Points, in no order, along strands that fork and pass close to each other.
Points whose rows are less than 95.9 apart are linked; no others are. Some points are linked to none.
Vumal: [ 32  -4  13 -11  28 -39  -5   6  17 -10   2   3   8  -4  41  25  -8 -16
  11 -15 -10 -31  26  21  10  16   5   6  -2  14 -14 -13  -1 -18  23  29
 -29 -16  -8  20  13 -32   3   9 -27 -25   1  -1  -6  -2  29 -17 -11 -13
  41  -8 -23   9   4  24  -5 -13 -11  -8  -6 -10]
Ves: [ -2  28  22  -9 -17  -8  -6   3   5 -19  -9   1   0  11  14  18  -8   5
  -6 -13 -13 -27  -4  12  -6  18  23  -7   0  24  10 -26  10 -16  -9  -7
  16  18 -12  31  -9   0  -6   2  17 -15 -13  -1   6 -61  22  30 -18  -6
  26 -17  11  -7  -5  -2 -20  -2  27 -27 -23  -1]
tena: [ 17   0  12 -33 -28 -39 -18  18  -4  -8  20  10  29   2  12   0   4  -1
   0  21   8   7  -6 -29   5   5  31 -27  -5  26 -24 -11 -16 -51   8  -5
  11  20  -1  12 -17  22  -1  18  27  -7  17  14   9 -17  -2  22 -16 -17
  10 -34  29  30  11  15  -9   5  11  22 -25  -5]
tun: [-23 -41  -3   1  12  -1   0  18  -7   8   6 -20  -1   3 -33  -5   7 -10
 -17  15  42  18 -19 -15  -9 -46 -16  10 -27 -34  -2   9  -8  20  20 -26
   4  -3  -3 -24  -6   7 -11  -3  11   5  36  -3   3  20   6 -31 -21  31
 -21   5   7   4  20 -28  14  -3 -14   7  29  22]
Sona: [  3  -7  34  -9  -8   6   6  10 -48   3   1 -12  -1  25 -30 -37  19   9
  14 -18  20  13 -17 -29  -3   0  -6   7 -34  10  35  15 -39 -21 -31 -12
   7 -19  22   2 -35  10 -40 -16  33   7  19  -6  12   8   2  12 -15  19
 -10 -15  11  -4 -25 -23 -37  17   7  -5  20 -16]
nebi: [-33  -8  13  -2  -6  13   9   7 -30  -2  -9 -28   2  15 -32   8 -19  -4
 -22 -17  33 -25  11  11 -25 -11 -23  38   9 -18  29 -13  10  10 -36 -11
  -6  -8 -21  10   4   5 -18   0  -1   8 -11 -16   8  -4  13   0 -18   5
  -7   7 -15 -37  -4   3 -15 -17 -23 -13 -14   9]
movi: [  6 -22 -38  -2  -8  47  14   4  31   2 -14   9 -12 -10 -11  -9  -1 -11
  -3  19  -2  16  18  -3 -18 -12 -29  17  13 -17  -6 -20  15   1  -6  -1
 -12  12   4 -13  17  -4  15   9 -21  25 -12  19 -10   9 -34  -6  43   8
 -19   7  -8   0  15  20  31  -3   7  14  -6  38]
meka: [ 11  -9  19 -32 -21 -27   5  30   2 -11  14  15  26 -14   5  13  11  29
  22   9  21  16  -6 -14   4 -11  34 -52 -18   2 -37   0 -37 -40   4   6
   1   9   6  -2 -17  -4  -5  14  10 -11  33   9   2  14   0   0 -17 -11
   3  -5  18   4  17  12   6  16   4  25 -31  -3]
devap: [ 16  -8 -24   8  20  18   8   3  18 -22   0   3  -6 -14   7  -3  15  13
  18  33  29  33  -1 -10   8  14   2 -36 -17 -44 -40  26  -6  17  19  -4
 -24  -3   7 -40   2   0  20  -9 -27   2  23   7   4  32  -9 -31  36 -13
 -17  23  15  26  27  -7  13  -1 -15  14  10  -1]
ses: [ 13  -5  18 -33 -31 -37  -9  26  -5  -3  23  17  32  -6   8   7  16  15
  15  16  18  11  -4 -24   7  -2  38 -43 -19  11 -32  -6 -33 -54   9   8
  13  12   1   0 -18  10  -7  20  27  -4  29  13   8   0  -3  12 -15 -19
   2 -16  26  14   9  10  -3  16   1  31 -24  -3]
Sitet: [  6  18  15   4   3 -19 -23 -18 -23  14  -1  -9  12   2 -10 -30   0   0
  20  18 -33   5 -14 -15   3   5  13 -23  -2  19   2  22 -12   5  31  15
  25   4   6   0 -12   6 -13 -25  36   0  14   2  -5  -5   9   5   2 -34
  -5  -5  33  14 -14 -12  -6   0   9   7  32 -17]
sobe: [  6  17  -5  13 -11   1 -10 -27  12  -3   7  22 -17   6   9   6 -21 -11
  11   0 -33 -32  -4  31   7  39   7 -10   7   0   1   4  43   9   1   2
   3  -1   4  20  17 -27  10  10  -9  -8 -18  -3  -2 -43   8  21   9  -8
  13  10  -7   9 -12   0  -3  13  30 -26  -7  -5]
dofu: [-15 -14   1   9 -14   7  -8  10 -17   2   1 -23   8  18 -36 -23  -5   0
   0  19  22  10 -17 -12  -4 -14 -11  -9  -4 -15  11  11 -22   8  13 -19
   7   3   3 -11   1  15 -15 -21   9  10  14  -3   3  11  14 -12 -19   6
 -16  13  18 -10   9 -13   4   3  14  13  40  -4]
Rem: [ -2  13 -12 -11 -27   2   5   8   7 -16 -11  -3   1  -6 -18  20   2  -9
  -5   4  14 -17  25   4 -31   1 -17   0  31   1   3 -20  13   5 -33   1
 -26  20   4   5   2  -6  16  22 -23   6  -6 -14 -17   1  10 -18 -24  14
   7  14 -25 -26  13  25  19 -10 -24  -2 -32   6]
Metup: [-33  -4 -35 -15 -20  17  28 -10  17  28   0  12  -6   4  -9  17  15  -4
 -32 -28  15   5  16  24  16 -36 -19  35  15   2   4  -9  21  17 -28  15
   8  17 -16  -3  40 -19  46  12 -17   9 -42  -2 -13  11 -56   9  23  20
 -27   7 -22 -18  -9 -17  24  -4 -14  20 -18  21]
zire: [-18   7   5  12 -28  14  -8   0 -13 -12  -2 -24   7  23 -25 -21 -17  -1
  -3  16   0   7 -16  -5  -5  11  -2  -3   9   0  22   6   3   5  -1 -22
  17   4   5  -2   4  15 -12 -22   7   3   2   1   1  -9  20   8 -10  -2
  -3  14  19 -20   8  -3  -6   4  31   2  22   3]
rok: [ 31   0 -25 -10  -3  -1   3  13  30   4  23  44 -29 -18   8  -6  -7  -4
   7  -7 -28 -14   0   9   8  26  -2 -23  -4  31  -8 -23  29  -9  -8 -15
 -21  -4   0  11  12   0  12  10 -37 -26 -16  18  -6 -40  -9  22  -3  12
  28  -2 -17  34  -8  36  28   9  22  -8 -50  -7]
Bada: [-11 -42   0  25   8  -3 -17   1 -17  29  19 -10  -2   4 -38 -16  23 -14
   9  -5  28   2  14 -16  18 -32 -10 -27 -48  -2  31  17 -36  20  24 -11
   2  17   0  11 -11  31 -19 -20  10  13  27 -19   7  38   0  -9 -59  13
 -46 -10  16 -15   7 -13  -2  13  -7  30  43  -4]
patud: [ 27   0 -17 -16  -7 -12  -2   9  30   0  27  40 -10 -13   8 -10  -8 -11
   3   5 -18  -7  -4  -1  14  25  13 -24  -5  35 -16 -31  25  -9   3 -23
 -11   0  -4  13   7  16  12  14 -25 -30  -3  16 -10 -44  -4  27 -13   7
  30 -12  -9  45   6  34  25   2  30  -4 -50  -4]
dudi: [-24  -6 -34  -6 -19  25  22 -19  28  18  -1  20 -14  -7  -1  20   2  -5
 -22 -13   3 -10  11  26   6 -26 -31  19  19  -4   7  -4  22  11 -18  24
   0   7  -9  -3  35 -24  37  12 -13  12 -38  -6 -10  11 -50   4  29  15
 -23   8 -24 -16 -11  -3  16  -4  -5  18  -9  32]
nezu: [ -7  28  -5  22 -21 -13 -21 -22  -9   8   7  -1   7   9  -3 -34  13  -3
   5   6 -47  12 -18  -7  20  44  27 -13   9  24   2  27  15   0  21 -16
  31  31   2   1  -5  27   3  -6  28   7  12   7   4 -28  -2  34   3 -27
   3  -6  43   0   0  -9  -9  14  29  -2   4  -7]
fibo: [-16   8  14  -6 -21  11  -2  13 -18 -16 -13 -26   1  17 -24  10 -18   2
 -11  -4  17 -15   3   4 -29   5 -16   9  15  -5  22 -17   4  -2 -29 -19
  -6  -1  -6  16  -4  -1 -12  -7   2   8  -8 -13  -1 -15  25  -5 -23   5
   1  12  -8 -34  -2  10  -8 -12   3 -12  -4   5]
Ragi: [  7  15  38   2  29   3   1 -12 -29  -2 -15 -21   1  10   4  11 -27   7
  11  -1 -22  -3 -14   0  -5 -11   1  14  -4  -3   7   9 -25   0  -4  10
   7 -31   8   7 -13  -2 -32 -16  22  -1  -7  -3  14   0  17   7   2 -12
   7 -16  -2  12 -23 -27 -31  -2   1 -15  32 -24]
Sogez: [  6 -24 -30  12  44  19  22  15  41   2 -14 -14 -12 -26  13  -6  16  -1
 -13   0  14  21 -11  -1  -5 -28 -22  15 -20 -30  -7   3  11  32  42 -30
  16  -8  34 -34  -4   9  35   5   7   4  -1  10 -11  30 -19 -31  25  22
  -4  16 -13  16   8  -5  28 -27 -29  10  28  42]
vof: [ -7  12 -21 -18 -19  -4   5  -1  -1  -3 -13   5  -1  -6 -12  22  14 -10
 -11  -5  21 -20  26   9 -19  -6 -24  19  33  -1   0 -15  19  16 -32  18
 -27  21  -8   2  11  -8  22  20 -28   3  -2 -19 -23  17   1 -17 -13  16
   5  10 -32 -26   8  21  23 -20 -47   2 -27  -2]
poki: [ 15  17  -5 -21 -12 -33 -12  17  11  -1  24  13   3 -12  15 -12  -3 -13
   5  19 -14   3  -8 -11   8  25  16 -22  -5  32 -26 -12   8 -20  19 -14
  -6  16   0  11  -3  24  10  15  -5 -26  11  15  -3 -38   2  29  -6  -5
  27 -23  15  48  11  26  19  -4  34   7 -36  -6]
kuva: [-35  -4   2  47 -27  19  -1 -11   2 -20   9  -7  -4  18 -15 -30 -14   1
 -16   6  -6   4  -8   1  12  20  13   4   9   8  34   1   7   7  -4 -32
  35   0   1   7   4  32 -14 -10  -6   7  -2  -2  13 -12   5  11  -7   4
  -5  12  15 -39   7 -22 -11  14  57  -3  18   7]
febam: [  6  13 -19   4 -17   0  -5 -32  16   3   9  28 -18   5   8  17 -22  -6
   5  -6 -26 -40   5  34   9  27 -12  -2  15  -1   9   6  42  10  -6  21
  -4  -4  -6   9  32 -36  12   5 -17  -6 -31 -11  -6 -22  -2  11  11  -2
   0  20 -17  -4 -13   9   4  10  11 -16  -8  -4]
Vus: [  3   8   4   1  23  -8 -17 -25   6  -2   1   4   8  15  18  21 -37  -6
  11 -14 -22 -52  10  34  13  10 -12  21  11 -13   2   3  20  13  -8  43
   3  -7 -17  21  16 -34 -10 -11 -12 -17 -21 -10   1  -6  28   9   5 -17
   4   1 -17  -9 -16  -5  -4 -10  -7 -22  16  -8]
ranut: [-26   4 -31 -16  -1  -5  16 -25 -12  28   5  10  12   4   1  16  40 -12
 -11 -29  33  20  19   1  12 -41 -14  43  31  -4  -2 -14  25  34 -32  22
 -16  29 -14  -4  18  -6  40  15 -30  -3 -17  -9 -31  32 -30 -25  23  27
  -8   8 -23  -6   8   0  37 -23 -50   7 -19  -2]
zipur: [ 20   6  39   1  40  -6  -3  -8 -25  -2  -9 -16   4   4  12  10 -14   0
   9   2 -18   9 -19  -4   1 -22   3  -1 -16 -10   1  16 -35  -4  -1  12
   6 -39  10 -13 -16 -13 -27 -19  23   3   1  -9  15  14  14 -14  -4  -5
  -4 -12  -8  34 -18 -35 -40  -3 -11  -5  34 -23]
mola: [ 31  -3 -30 -13  -6  18   5  13  33  -7   5  34 -35 -21   1  -4  -2  -2
  10   4 -27  -7  13   4 -10  22 -23 -22   9  16  -5 -18  20 -10 -23  -4
 -35   2   1   7  17 -13  19  10 -42 -14 -12   4  -8 -16 -19   6  11   9
  18  13 -15  19  -1  40  28   9   4 -10 -42   0]
tosu: [ 15  23  26  -6  11 -28 -13  -6 -20   5  -6 -15  10  -1   8  -8  -5  -3
  21  18 -31   7 -14 -14  -7   7   9 -17  -9   9 -11  24 -12 -18  27  18
  13  -4   8   1 -13 -10  -7 -13  32  -2  18   3   0  -4  15  -3   3 -33
   6  -5  22  33 -18 -12  -9  -8   5  -2  24 -14]
berum: [ -5  19  40  -2   0   7   8  -1 -44  -5 -16  -9   0  21 -14 -24  13  19
   5 -21  -4   4 -20 -22  -2   9   9  16 -17  16  27  13 -34 -15 -26  -2
  17 -22  17  13 -28  20 -37 -16  35   0   6  -3   7 -11   0  36   4  -2
  11 -18  18  -4 -19 -26 -38   5  21 -17  17 -18]
Mogot: [-29 -12   7  -8  10   6   2   9 -32  12  -1 -27   7  11 -20  13 -18  -3
 -26 -18  32 -25   9   9 -20 -19 -25  55  12 -25  13  -8   8  17 -28  10
 -11  -8 -24   6   0  -2 -21  -3  -2   3 -11 -14   8   6   5  -9  -5   9
 -11  -1 -26 -28  -7   5 -16 -21 -38 -15  -7  -1]
num: [ 19  12 -15  14  -8  -2 -23 -27 -16  36  10  -3   6  -5 -12 -23  33   2
  32  25  -7   8   3 -22  16  16   8 -46  -3  10  -6  24 -22   9  44   3
  10   5  11 -13  12  14  15 -22  17  23  15 -10  -2  11  -8  -7 -12 -18
 -23  10  29  14   8  11   4  23   0  32  28 -19]
fip: [ 15  17  24 -19   2 -20  -4   4   4 -10  -3   4  11   7  18  17  -8   0
 -12  -4 -13 -24  -4  10   1   1  27  12   0  30  -5 -33  -8 -26  -2  10
   3  18  -5  33  -5   1 -10  15  20 -16 -13   6  13 -54  13  25 -20  -7
  33 -38  14  13 -16   4 -32  -5  26 -14 -27  -9]
Ret: [-34  11   3  41 -31  22   0 -24   7 -32   6   2  -5  19 -11 -12  -5  -4
  -7  -9  -5 -14  -6   0   2  32  17  -1  12  11  41 -12  37  -5 -28 -32
  28  -3  -7   7  -3   9  -4 -11 -13  14 -10 -16  14 -31  12   4   1   6
  -6  11   6 -31   5 -19 -13  19  44 -20  -1  11]
gebab: [ 22  17  -9  12  -6  -6 -14 -15  -8  19   9   2  -2 -20  -3  -8  39   9
  40  22   7  16   9 -21  15  17  10 -59 -21 -12 -21  26 -19   0  37   5
 -10  -6  11 -22  11   8  21 -15  -8  20  29 -11   5  23  -9 -13   4 -21
 -20  20  28  27  20  16  11  23 -13  27  12 -20]
mirot: [-13  13 -23 -15 -12 -13   9  -9  -5   8  -6  14   6  -5  -5  20  35  -8
 -11 -17  25   2  26   1  -4 -22 -14  27  24   4  -5  -8  23  24 -34  31
 -21  29 -17  -2  10 -12  37  24 -37  -1   2 -12 -24  31 -15 -22   4  28
   8   6 -30 -24   5  12  35 -22 -62   7 -24  -6]
Fet: [ 11   2  27 -10  18 -21   4  23  -3  -1  -6 -15  19  10  21  26  -5  12
  -5 -11  14 -17  -8  17 -12  -8   1  35   3 -12  -7 -18 -34 -17 -29  24
 -33 -18   7   4 -23 -15 -16   8   4  -1 -11 -13  17  -4  21 -25 -29  16
  21  -5 -20 -29 -21  13 -21   4 -26 -15 -16 -22]
vuri: [ 27  15 -30   7 -13  13 -15  14  22   5   7  21 -17  -8  -4 -22  -5  -4
  13   9 -50  27   1   4   9  40  -6 -22  -9   6 -19  -3  24  -6   4 -23
  -8  -3   1   4  10   4  13  -1 -22   5  -3  29   8 -30 -10  22  29  -7
   3   2   4  27   0  39  21  26  33   4 -19  -3]
dise: [ 17   8   2 -29 -28 -26 -20  15   6 -10  19  11  24   1   8  -5  -7  -7
   1  22   5   7  -5 -26   2  14  24 -28   1  26 -22 -23  -4 -30   2 -24
   8  25  -3  13 -13  23   6  16   6 -13   9  13  -3 -32   7  25 -20  -4
  17 -32  18  24  28  21   4  -1  24  11 -39  -4]
puven: [-25 -19  -2 -10  21 -19  11  -5 -25   7  -8  -9   8  -5   4  40  27  11
 -17 -24  46  12  19   2 -16 -34   8  42  10 -26 -16 -10  25  14 -13  13
 -21  -6 -24 -29 -16 -12  -7  33  -5   6  18  -2 -19  44  11 -35   2  15
  -8   9 -25 -21   6   8   4 -17 -77 -14 -22   8]
zofub: [ 21   0 -34 -12 -13  28   6  -6  27  -6  -8  34 -36 -13  -9   7  -4  -5
   5   1 -25  -6  17  14  -8   9 -37  -5  18   8   0 -10  23  -7 -25   8
 -28   4  -8   0  31 -27  20   7 -36   3 -24  -2 -10  -3 -31   3  33   6
   2  12 -19   7  -2  32  24   5  -2  -1 -30   7]
dadu: [-22  32  13  14 -29   6  -9  -9   2 -31  -5   0  -6  12  -1  -2  -1   2
  -6 -11 -15 -13  -5   4   1  38  19 -12   5  17  23 -11  33  -8 -16 -24
  28  14 -10  20  -9   0  -3  -4   6   1  -6  -5   8 -52  26  25  -2   0
  10   4  12 -20   4 -12 -14  12  36 -26 -13   7]
vod: [-27   0 -35 -19  -1  10  28 -18  -2  36   6   7   2  -2   0  17  36  -6
 -21 -34  28  23  21   2  21 -52 -20  47  24  -4  -3 -20  18  30 -27  16
  -3  21  -9   0  27  -8  40  15 -25   1 -33  -2 -24  25 -47 -11  24  25
 -13   2 -23  -5   0  -2  38 -18 -31  15 -15  11]
Fugug: [-34  -9   8  43   0   8   1 -16 -17   2  10  14  -4   8  -8 -52   9   6
 -11 -19  -6  -1  -1 -27  27  14  35  -9   0  28  27  22 -16  10  16 -18
  47   8   3  13 -15  52 -30 -19  22  -8   6  -2   5  19   1  31 -15 -20
 -17  -3  29 -38   1 -48 -11  24  37   5  20 -15]
zivof: [ 23  11   8  -7  24 -25 -16  -8  13   1 -10   3   1   5  29  24 -22 -11
  11 -17 -17 -39  21  31   9  15 -16  14  10   1  -4  -4  12  -4   8  34
 -16  -7 -12  17  19 -41  -3 -11 -16 -22 -10  -8 -12  -3  30  -5  -7 -15
  17  -1 -17   0  -8  15  -2 -16 -18 -18   1  -9]
vek: [  4   4  46 -17  -4  -4   6  26 -25  -5  -6 -20   9  12  -4   8   2  15
   1   0  12  10 -21 -10 -13  -2   3   8 -10  -2   7   0 -37 -30 -22  -3
 -16 -15  13   9 -26  -5 -24  -7  29   8   0 -10  11  -4  19  -8 -22  15
   8  -3  -1  -6 -20 -13 -25   8  -7 -10   4 -20]
Gor: [ -6 -14   9   1   4  -1 -14  12 -15   1   8 -14  13   7 -28  -9  11  -1
   6  21  30  21 -15 -14  -7 -29  -8 -19 -20 -25  -3  18 -18   7  16  -7
   0  -4   0 -16 -10  -7 -12 -19  11  20  33  -3   4  23  16 -21 -16  10
 -27   9   6   9  12 -24   1   6 -12  19  46   2]
fulot: [ -4  20   7 -11 -25   4  -4  13   1 -21 -14 -17   0   6 -14  12 -12  -2
  -4   2  10 -20   9   6 -27   8 -12  -3  27   2  14 -21  10   1 -28 -12
 -12  10   1  11  -2  -8   0   2  -3   5 -10 -10 -10 -20  22  -6 -24  10
  11  13 -12 -26   8  22   2  -9   4  -7 -16   6]
pakeb: [ 21   3 -17  10   9  20   3   7   6  -4   8   1 -15 -20   3  -3  25  14
  34  29  17  33   6 -11  14  24   8 -46 -22 -32 -36  29 -17   3  20  -3
 -22  -3   7 -27  10   9  20 -12 -30  11  30   2  11  27 -10 -21  23 -20
 -16  21  28  25  25   7  17  17 -17  18   3 -20]
gunek: [-27 -20 -10  -2  27  -5   9  -8  -9  24   9 -20   7 -13   8  26 -13 -15
 -28 -22  38 -17   1   6  -9 -39 -30  49  18 -25  10  -7  16  38  11  16
  -1   1 -18 -11   5  -2   4   4   3  -6 -17 -11  -7  27 -10 -16  -4  17
 -17   5 -29   2   4   0   4 -37 -48  -8  -2  23]
dez: [ 13  14 -21  19 -14   8 -18 -23 -15  35   8  -4   4   6 -18 -32  18   4
  16  12 -31  13  -2 -13  22  17  10 -29   8  17   0  21 -18   9  42  -8
  16  13   8  -7  15  27  10 -14  18  20   0   3   0   3 -12  14 -10 -22
 -13   5  34  -2   7  16  -3  29  18  28  18 -16]
digi: [ 29 -12  18  -7  32 -39   5  11  11 -25  -8   3   4 -13  49  36  -3   5
   9  -8   5  -2  24  22   3  10  14  -8 -11   4 -22   1 -14 -27  22  23
 -37 -29  -7  -7   3 -28   4  13 -19 -21  13  -1  -4  14  23 -24 -13 -19
  42  -7 -21   8  13  17 -12  -8 -12  -5  -9  -3]
bol: [ 24  -6  30 -14  12 -34   5  11   6  -2   3   3  28   8  35  33  -8   7
   3  -2   9 -12  -9  18   1 -10  28  22  -3   7 -12 -24 -39 -33  -5  30
 -29 -13   6  10 -12 -15 -11  16   4 -15 -10   0  14 -13  12 -20 -28   4
  40 -19  -9  -5 -15  12 -27   7   2  -6 -17 -20]
Zoki: [ -2  19  -7  21 -15   1 -21 -22 -15  17   7  -9  11  11  -9 -36   3   0
   9  14 -36  12 -15  -8  18  21  18 -19   8  18   2  22  -1  11  30  -8
  25  19   4  -8   3  21  -3 -16  24   7   8   9   1 -12   0  18   0 -28
  -7   1  40  -3  -3  -2  -4  19  25  14  16 -15]
kulim: [ 15 -24 -29  12  42  18  22  11  42 -17  -7  -4  -5 -27  22  -6  10   5
  -7  11  27  21  -4  -4  -2 -15 -15  -4 -12 -35 -22   8   6  35  42 -17
  -1  -5  19 -45  -9   8  36   0   0  -1   4   9  -6  37 -15 -33  28  19
  -8  19  -7  28  16 -12  14 -31 -23  13  24  31]
nep: [-24  25  11  29 -15  -9 -10 -26 -12 -13  -5   7   3   7   7 -20   3  -5
   3   3 -46   2 -19   1   5  36  34  -6   4  21   5  23  26   2   8  -6
  32  20  -3  15  -7  14  -5   3  22  -2  10   2   4 -40   7  33  11 -30
  10 -16  29   5 -11 -29 -19   7  35 -27   2  -8]
pez: [-24 -35  -7   0  22   8   9  11  -1   8  -1 -23   0 -10 -20   9  -5  -9
 -19  13  43   4 -13  -9 -23 -41 -18  26  -1 -34   0   0   6  25  25 -20
   6 -10   6 -23  -5   6  -5  10   8   0   8  -1  -7  17  -1 -31 -10  30
  -8  11 -10   9  14 -17   9 -22 -24  -3  21  32]
fugem: [ 17  -8 -43   6 -23  46   1  17  28  -7 -16   5 -19   1 -14 -23 -12  -5
   4  16 -17  17  25  -4 -20   9 -24  -2  10 -12  -8 -16  13  -8 -19 -15
 -10  14  -4 -11  15  -5   8   1 -32  33  -6  19  -2   0 -26   5  32   1
 -15   5  -1  -1  16  33  34  14  13  17 -12  29]
Zafe: [ 19 -11  26 -20  22 -39  15  17  11 -24  -6   5   9 -15  34  39   2  19
   8   3   9   8  11  16  -4  -4  22 -21 -16   3 -27  -2 -23 -33  15  16
 -27 -22   3 -10  -8 -26  -3  16  -9 -17  17   6   0  14  19 -25 -11 -15
  30  -2  -8   4  12  12 -13  -3  -7  -2 -17  -5]
katud: [  1 -18 -36  -7 -24  35  11 -14  38   5  -5  39 -35 -18  -5  13  -5  -8
 -13  -1 -16  -4  17  15  -5 -10 -29  -1  15   6  -3   0  25  -3 -12  21
  -3  -1 -25   2  41 -36  25   7 -24  16 -31   5 -11  12 -50  12  51   6
 -20   2 -27  -1 -12   8  21   7   0   9 -18  22]
bezab: [-33   0  26  27  12   8   7  -8 -23  -7  -1   9  -8  -2  -5 -41 -10   9
 -17 -11 -17  -5  -9 -16  10   0  30  -4  -4  27  25  22 -20  18   7  -7
  42 -19   7  21 -19  41 -30 -12  20 -12  18   3   4  13   2  29   4 -13
  -1 -15   8 -25  -5 -53 -18  10  30 -11  33 -14]
Lazev: [ 11  -4  21 -30   2 -27  14  31   8 -27  -2   4   7 -21  16  24   7  32
  14  14  19  20   1   0  -8  -7  26 -42 -14  -3 -33   6 -30 -29   9   7
 -16  -9   7 -13 -13 -23  -5  10  -2 -13  31   9  -5  19  17 -17  -8  -6
  15   7   9   0  19   8   1   3  -3  11 -17  -3]
kogu: [-18 -19   1  -5  26 -14  -7   2 -20  21   5 -15  17   2   3  19 -11  -6
 -28 -27  27 -13   7  10  -7 -31 -26  57  19 -23   1  -4  11  17 -15  29
 -11   1 -33  -4  -4 -18 -11  -2  -6  -1  -4 -12  -4  29   5 -20   2  13
 -21  -5 -33 -13 -11   8 -10 -35 -62 -12  -2   7]
Kaz: [ -7  20  40   7  11  11   2  -7 -33  -3 -17 -12  -2  18   1  -1 -11  13
   4 -17 -18  -4 -16  -5   2   2  14  16  -7   6  15  11 -23  -4 -19   8
  16 -25  11  17 -11  12 -37 -13  26  -2  -3   2  13 -13  12  30  10 -14
  14 -16   7  -4 -18 -27 -32   0  16 -21  27 -18]
segon: [  0 -27 -34   3  14  43  28  13  48   8 -19  -5 -14 -33   9  -4   8 -13
  -6   8  -1  18  19  -1 -15 -29 -29  24   0 -12  -1 -13  15   9  25  -3
   2   7  15 -16   4  -2  25  10  -8  11 -10  29 -13  25 -39 -10  49  14
 -17   7  -9  -4   9  15  39 -16  -6  17  11  55]
nomi: [-15   9  -2   7  -1   2 -14 -31  10   0  14  12  -4  13  16  13 -37   0
  -5 -13 -11 -55   4  35   9  12  -4  15  17 -14  14   8  33  21 -17  38
   8  -1 -20  21  19 -26  -2  -4  -8  -7 -29 -19   6  -7   7   9  13  -1
 -14  13 -19 -22 -16 -10   1   0  -2 -16  10  -6]
sepu: [ 22   7 -40   8 -26  34 -17  18  29   1  -6  11 -18   2 -13 -25 -15  -1
   5   3 -36  21  16  -2  -1  29 -14 -19   1  -2  -4 -15  18 -11 -16 -28
  -8   8  -6  -1  10  -5  13  -2 -25  23  -3  22   8 -21 -11  17  30  -2
  -6   5   5   2   6  41  25  23  28  10 -21  12]
ded: [-36 -26  -8   1  21   9  14   0  -6  25   6 -23  -1 -14  -7  23 -13 -18
 -24  -7  40 -10  -6   7 -17 -36 -29  44   9 -28  14  -9  15  35  14  -5
   2  -4  -1 -16   2   9  -1  11   5  -5 -13  -7  -6  13 -11 -15 -11  27
 -13   8 -16  -6   4   1   7 -25 -36 -12   3  31]
fuzu: [ 13  25 -21  15 -16   1 -11 -11  13  -1   4  17  -9  -1  -4  -9 -14  -9
  12  11 -51   7  -9  19   6  38   2 -17   5   6  -6   5  33   2   7 -16
  -1   3  13   2  13 -12   9   7 -10  -4  -3  12   0 -38   2  19  19  -8
   6   9   3  18  -8  16   5  10  45  -8  -7   2]
sudas: [ 29  -3  36  -3  49 -17  -3 -19 -13  -9  -8 -17  -1   0  26   4 -16  -2
  16  -1 -28   5 -19  -4  15 -32   6 -20 -27  -9   9  21 -39  -4 -11  12
  10 -47   5 -28 -21  -9 -17 -13  25   4   0 -17  20  31   5 -18  -6 -12
 -13 -15 -15  50 -20 -49 -42  -7 -18   1  32 -19]
Pobe: [-32  12  27  35   0   5  -2 -25 -21 -13  -5  10   5   2   8 -28  -6   0
  -4  -1 -33   2 -17 -13   9  12  44   3   7  23  11  23   4  13   5  -3
  40  -3  -2  28 -12  32 -21  -3  14  -3   4  -2   6 -17  10  30  15 -24
   2 -15  11  -9  -6 -51 -25   7  38 -24  24 -13]
Nage: [  4 -28 -26  10  33  23  19  23  55  20 -30 -10 -21 -24   2  -5  13  -2
 -14   0 -10  24   0   7 -11 -23 -23  25 -22 -17   3  -3  14  22  44 -29
  21  -2  32 -23   0   7  31   4   1   9  -3  24 -12  34 -24 -17  34  13
 -11  12 -11 -14  -5   8  42 -18 -23  16  25  50]
Nuzup: [-16 -13  -2  36 -10  13  -2 -16 -21  12   5  -3  -5  32 -24 -40  13   8
  -8 -22  12   5   6 -26  31  19  19 -12  -8  29  40  19 -19  -2  10 -28
  38  19  -4   3   2  47 -34 -30  19  -3   7   2   6  20  -2  29 -44  -7
 -25   1  37 -40  10 -23  -6  20  29  13  23 -14]
nelu: [  3  10  40 -12  14  -7   2  20 -20  -2 -11 -24   7  11  11  18  -9  12
  -1 -10   7 -15 -10   9 -11  -1  -2  29  -1 -10   4  -8 -29 -13 -28  14
 -27 -18   6  13 -21 -10 -26  -7  15  -2 -14 -11  15 -11  24  -9 -19  10
  18  -9 -13 -20 -23   3 -27   4 -11 -21   1 -23]
relap: [ -5 -19  37  -9  -2   4  -1  18 -41   1   2 -17  -1  17 -27 -17   4   8
   1   4  22  18 -19 -18 -12 -22 -14   0 -24  -8  21  16 -33 -18 -23 -12
  -5 -19   9   4 -24   0 -36 -15  25  15  20  -5  11  11  11  -5 -16  15
 -10  -6   5   0 -16 -25 -25  16  -3  -1  26 -16]
Lus: [ 18   8  33 -17   7 -26   4  14  -4  -1  -2   0  21  11  31  26  -3   1
   0  -1  -4 -16 -10   6   0  -2  23  14  -3  19  -9 -22 -28 -34  -2  17
 -13   3   7  20 -11  -3  -9  12  20 -15 -15   0  15 -31   9   0 -21  -6
  35 -31   8  13 -24   0 -33   5  15 -10 -17 -17]
Medot: [ 22 -25 -32  14  38  28  15   4  33 -24  -1   6  -4 -24  22  -7   7   4
   6  30  28  33  -2  -8   0   2 -11 -22  -8 -39 -32  18  -1  31  30  -7
 -13 -10  10 -40  -4   4  26   1 -16  -3   7  15  -1  35 -16 -34  38   2
 -15  15  -1  34  20  -8   7 -21 -19  11  18  15]

A fork is a point with three links, a tip a point with one. Leave the first point through the second and follow the links. Name the first fork or tip that comes.
Nage, Sogez => Zoki
Fet, nelu => sudas
nezu, nep => Nuzup

Name the points in between on the shortest way along the links from the first point to the second, in order.
num, Nage => gebab > pakeb > devap > Medot > kulim > Sogez
tena, rok => dise > poki > patud
Sona, sudas => berum > Kaz > Ragi > zipur
dadu, Sona => Ves > fip > Lus > bol > Fet > nelu > vek > relap
